Each scene shows the same named points in several views. A view is turned or mirrored, and shifted as a whole, has a little noise and may leave points out.
In the rows, 128 means zero.

Scene 1
View 1
bot: [142 123 135 146  84  92 125 121 112 130 141 111 109 129 154 108 115 107
 114 133 128 107 124 134 139 126 146 143 142]
bino: [125  96 124 150  75  91 116  82 128 111 131 113 132 160 137 103 117 120
 107 141 130 106 141 108 167 144 142  89 162]
muro: [156 115 141 146  97 111 147 111 123 110 137 109 133 140 133  94 125 102
 120 148 131 117 133 150 133 134 148 125 156]
Sab: [138 129 132 147  78  85 108 126 105 137 144 115  94 124 167 117 105 108
 112 122 129  99 116 124 143 128 142 151 129]
fut: [201 156 119 153 109  87 110 120  99  93 148 136  85 126 184 134  35  72
 112 117 122  85  73 131  85 110 136 121  95]
Gati: [163 129 136 146  96  93 123 107 105 101 136 117 127 137 140 109  90  96
 122 138 121 105 115 138 120 136 139 120 143]
kif: [131 123 132 148  74  75  94 106  98 122 137 114 111 137 155 120  92 116
 113 118 122  93 115 109 147 138 131 128 139]
vunit: [165 138 129 148  93  92 121 125 108 121 148 122  99 123 166 115  90  92
 110 127 129 100 104 138 118 121 143 143 122]
kugi: [130 116 125 152  75  88 122 115 122 139 143 116 100 130 164 111 122 113
 104 135 135 103 128 122 155 126 147 136 141]
Fuzu: [140 141 134 147  78  74  96 132  91 138 148 119  87 114 173 125  91 108
 114 110 126  93 101 119 134 125 135 163 122]
gavul: [ 96  86 134 144  67  93 125  95 129 135 130 101 140 151 130  89 156 136
 112 147 133 116 162 117 187 148 148 117 178]
neker: [160 139 157 135 100  97 127 132  90 115 138 105 132 117 131 101 113  99
 133 134 121 114 121 160 113 134 142 162 149]
Muf: [194 157 136 144 111 110 159 169 117 141 161 121  73  89 180 105 113  75
 115 132 138 111 103 181  88  97 157 199 112]
katev: [163 118 137 144  99 112 148 110 125 107 136 111 134 140 137  95 120  97
 121 150 128 114 131 152 128 131 149 120 156]
rep: [128  97 140 142  85 112 156 115 137 135 137  99 136 138 129  81 173 119
 115 158 138 130 161 152 160 137 157 140 173]
gugip: [156 125 132 148  90 106 148 133 127 137 146 113 103 119 163  98 132 101
 112 142 140 109 129 153 132 118 156 152 140]
Fifik: [160 119 144 143  99 104 134 100 110  95 132 110 144 144 125  99 108 100
 126 144 122 113 127 143 125 137 143 113 156]
zom: [146 139 163 134  92  85 110 126  73 115 131 102 138 118 121 107 112 105
 141 125 114 113 118 149 117 145 132 166 155]
View 2
Muf: [135 169 158 157  81 200 135 128 115 154 154 127 216  34 121 151 157 175
 157 123 147 102  96 133 105 101 103  97  88]
gavul: [ 87 126 101 104 148 156 122 105 176 131  76  82 138 143 168 135 137 141
  77 105 159 120 119  68 146 148 112 131 147]
Gati: [100 153 131 110  83 153  99 109 143 155 126 120 148  95 134 143 137 144
 135 132 148 140  92  90 110 129 149 115 122]
gugip: [109 153 126 131 109 180 126 116 143 145 122 104 184  79 140 150 145 162
 121 113 151 114 107  98 121 121 107 110 113]
bino: [ 75 134  96  95 116 148 108  95 164 136  93  99 133 135 145 148 132 145
 108 122 153 140 117  57 126 132 138 136 143]
kugi: [ 90 136 121 125 110 177 135 105 146 137 107 108 166 117 131 140 155 166
 119 129 147 118 116  79 119 115 122 131 129]
neker: [129 156 158 120  92 168 111 124 143 157 128 114 155  87 151 123 139 137
 125 129 148 124  81 121 121 136 130 104 115]
rep: [109 142 110 116 144 165 116 114 169 137  95  76 162  98 176 144 130 143
  82  93 164 118 108  93 142 146  95 106 123]
Sab: [101 134 146 132 100 185 144 107 142 142 110 116 161 126 125 121 166 164
 126 142 142 109 108  97 116 116 131 137 133]
katev: [108 156 119 111 103 153  97 112 155 149 121 102 157  78 154 152 126 142
 121 109 157 135  95  91 122 132 124 101 117]
vunit: [100 151 136 130  76 174 120 110 132 150 131 128 173  89 117 143 155 164
 148 137 143 127 101  95 105 109 140 119 118]
muro: [105 154 115 111 109 154  99 112 155 150 114 102 153  87 155 150 128 142
 115 109 156 134  96  92 124 137 124 106 121]
Fifik: [104 153 121 103  92 144  90 111 151 153 117 109 140  91 152 145 125 133
 123 117 153 145  89  92 120 139 143 106 124]
Fuzu: [101 139 156 135  83 189 143 108 131 148 121 130 165 119 109 122 171 170
 144 152 133 112 102 101 107 108 143 138 130]
bot: [102 144 132 123 101 171 124 110 145 146 117 112 163 106 133 138 149 158
 125 130 148 121 104  93 116 122 128 123 127]
kif: [ 85 136 134 118  92 168 127 102 145 143 108 119 141 138 119 127 157 155
 130 147 143 124 106  81 113 119 153 143 138]
fut: [ 90 166 139 128  28 166 105 103 114 158 160 154 171  74  86 158 153 170
 191 162 135 144  93  89  80  92 171 121 111]
View 3
neker: [ 96 135 131 156  84 121 143 102 109 150 129 125 107 103 108 147 177  92
 116 157 161 119 125 159 124 148 136 150  87]
rep: [156 121  79 166  99 123 131 106  76 155  86 112 148  83 114 159 184  70
 105 192 185 129 129 113 152 124 132 155  70]
gavul: [147 144  77 158 108 125 116 119  66 157  99 135 152  69 104 164 168  88
 118 184 184 141 133  97 166 114 108 122  70]
kugi: [116 137 114 157 103 110 146 120  92 160 119 145 126  77 132 176 174 100
 132 175 182 158 135 115 161 140  94 124 102]
Sab: [ 94 147 128 156  95 108 148 117 103 154 131 153 113  81 133 174 167 107
 137 167 180 153 137 130 153 144  90 127 109]
katev: [124 116 108 161 113 111 143  94 105 165 127 106 123 100 119 162 183  86
 106 154 175 126 123 118 140 145 146 136  86]
bot: [108 136 120 159  97 112 147 112 100 156 123 137 118  87 126 168 175  98
 124 164 175 143 132 128 149 145 112 130  97]
muro: [128 120 106 162 109 111 136  98  97 163 123 111 124  96 115 162 179  86
 105 159 175 128 127 115 143 141 142 135  82]
Gati: [101 129 127 151 114 111 136 103 113 164 149 121 110  99 114 165 171 104
 116 137 166 135 128 125 137 152 134 118  94]
Fuzu: [ 75 152 145 151  85 110 153 125 114 152 140 165 101  82 131 172 163 116
 146 162 175 155 139 147 148 148  84 124 114]
vunit: [ 88 130 141 159 101 101 161 109 123 160 145 137 101  95 139 179 177 107
 128 151 175 151 132 134 147 159 111 128 116]
fut: [ 52 122 173 154 116  83 174 103 151 171 187 131  72 109 151 188 173 125
 133 112 168 157 130 135 139 185 119 106 139]
zom: [ 88 151 131 154  77 127 135 109 106 146 128 142 106  95 102 146 167  99
 125 160 161 125 132 161 126 141 120 146  87]
bino: [132 136  88 152 131 115 109 113  79 169 129 129 140  76 110 172 161 101
 121 152 180 147 133  77 166 123 116  93  80]
View 4
zom: [ 92 142 136 158 161 127 122 109 138 114  83 115 189 172 149 107  94 127
 133 108 130 101 141 127 165 112 147 112 103]
bino: [136 115 141  97 108 127  92 141 127 131 137 128 148 108 129 104 101 135
 141  95 121  99 149  96 140 136 165 119 111]
katev: [110 125 136 156 119 140  87 131 162 121 117 136 151 133 152 108 105 122
 134  87 149 112 148 137 161 142 139 122 114]
kif: [107 133 143 103 140 130 122 116 110 120  98 115 159 124 124  98  85 132
 121 119 118 106 126 102 153 121 149  98 102]
bot: [102 135 140 139 142 144 116 122 134 121 108 114 157 137 135 110  86 123
 129 112 141 118 130 117 155 137 146 112 117]
vunit: [ 90 141 141 140 141 147 120 111 134 113  82 123 148 124 135 101  81 117
 107 116 145 131 117 129 167 135 119 102 108]
Fifik: [114 126 137 147 114 125  87 125 150 121 103 143 156 131 150  98 111 127
 135  86 130 100 153 134 163 128 137 115 102]
kugi: [107 132 142 122 140 152 120 132 130 125 125 106 150 128 128 114  81 123
 130 122 144 122 122 106 147 142 153 116 120]
fut: [ 74 147 143 136 129 140 120  89 124 103  36 145 124  94 129  74  83 117
  73 120 146 142  99 149 185 128  75  75  90]
gugip: [ 96 135 137 161 143 160 115 129 155 121 117 114 154 143 144 122  82 113
 128 111 163 129 128 131 158 150 139 124 127]
neker: [ 92 140 135 171 151 132 110 112 150 112  85 124 182 165 155 107  98 123
 133  99 141 106 145 139 170 122 136 115 108]
rep: [125 121 136 156 128 148  91 151 165 132 162 114 167 157 152 134  99 123
 164  88 150 105 158 116 141 152 178 147 131]
Sab: [ 95 139 145 125 150 147 131 117 121 118 100 106 157 135 126 109  77 122
 116 129 138 122 117 109 154 134 143 104 113]
Muf: [ 58 156 134 203 168 176 133 104 167 108  79 112 155 155 150 120  68 101
 100 122 191 160 102 165 179 153 103 115 124]
Gati: [ 98 137 137 146 133 131 106 114 140 114  86 133 158 134 145  98  96 126
 118 103 136 112 137 131 165 125 126 105 103]
Fuzu: [ 86 148 146 123 162 146 144 104 109 114  78 101 164 137 125 102  73 125
 107 136 137 124 109 111 160 125 137  95 106]
View 5
Sab: [153 142  96 113 143 129 120 170 135 130 121 101 160 144 100  76 133 125
 138 129  96 152 118 107 154 118 118 138 113]
gugip: [139 113  91 106 132 133 107 196 130 139 115  98 156 131 101 117 161 118
 132 122  91 156 106 120 160 139 126 134  92]
vunit: [167 137  86 109 135 115 115 176 150 138 116 101 153 152  98 105 128 130
 135 124 100 157 121 120 156 118 101 122  99]
kugi: [140 135  97 101 143 135 124 170 117 131 114 105 161 129 106  73 149 128
 136 124  86 154 102 109 149 132 121 137 117]
katev: [147 127  72  94 129 135  97 162 135 144 100  99 129 118 115 136 157 118
 153 120  88 168  81 127 157 156 109 135 102]
Fuzu: [163 146  96 121 145 122 122 170 151 124 127  98 167 163  93  70 118 124
 138 130 105 150 137 104 158 103 113 142 115]
muro: [143 129  75  91 128 140  97 159 130 140 102  99 131 117 114 130 160 115
 156 121  86 166  79 120 155 157 116 140 107]
zom: [152 142  79 125 127 144  94 158 158 120 118  87 143 151  95 124 135 100
 159 129 100 159 121 106 165 123 133 174 118]
rep: [109 115  87  90 132 165 100 176 101 129 105  98 141 103 118 121 189 105
 156 124  74 161  66 110 153 171 148 159 113]
Fifik: [153 146  63  93 129 136  99 142 143 138 100 101 123 123 114 134 143 115
 166 121  88 167  81 122 155 151 104 141 114]
bot: [146 135  87 104 138 136 113 166 132 129 116 101 151 135 105  96 144 120
 145 123  93 155 106 110 154 133 118 140 112]
Muf: [163  99  96 126 118 110  95 238 164 148 124  85 169 165  77 149 144 119
 106 122 110 155 148 135 173 111 122 121  53]
neker: [152 135  74 119 122 141  87 165 161 129 111  86 137 145  97 143 138 102
 159 126  99 161 112 115 163 132 124 163 104]
kif: [159 159  89 102 147 130 125 138 137 126 116 105 148 141 108  66 121 129
 153 130  94 157 110 103 148 120 106 141 133]
fut: [212 151  73 108 133  79 116 164 182 154 114 105 146 168  93 111  90 151
 128 120 112 163 139 137 159  95  61  88  85]
gavul: [107 136  88  84 147 171 117 141  91 120 104 107 143  96 125  73 177 113
 166 125  68 157  58  97 144 168 138 165 146]
Gati: [164 146  68  96 131 125 101 150 150 136 103 102 132 137 108 122 131 122
 157 121  94 163  96 121 157 133 100 131 111]
bino: [137 151  79  78 149 142 123 126 105 131  97 113 132 106 128  73 150 130
 166 121  77 164  64 109 142 156 105 137 138]

In a view up to two points have been moved. Name them for each view, in the order of its rows, or write none.
view 1: zom
view 2: Sab
view 3: gavul
view 4: Gati
view 5: none
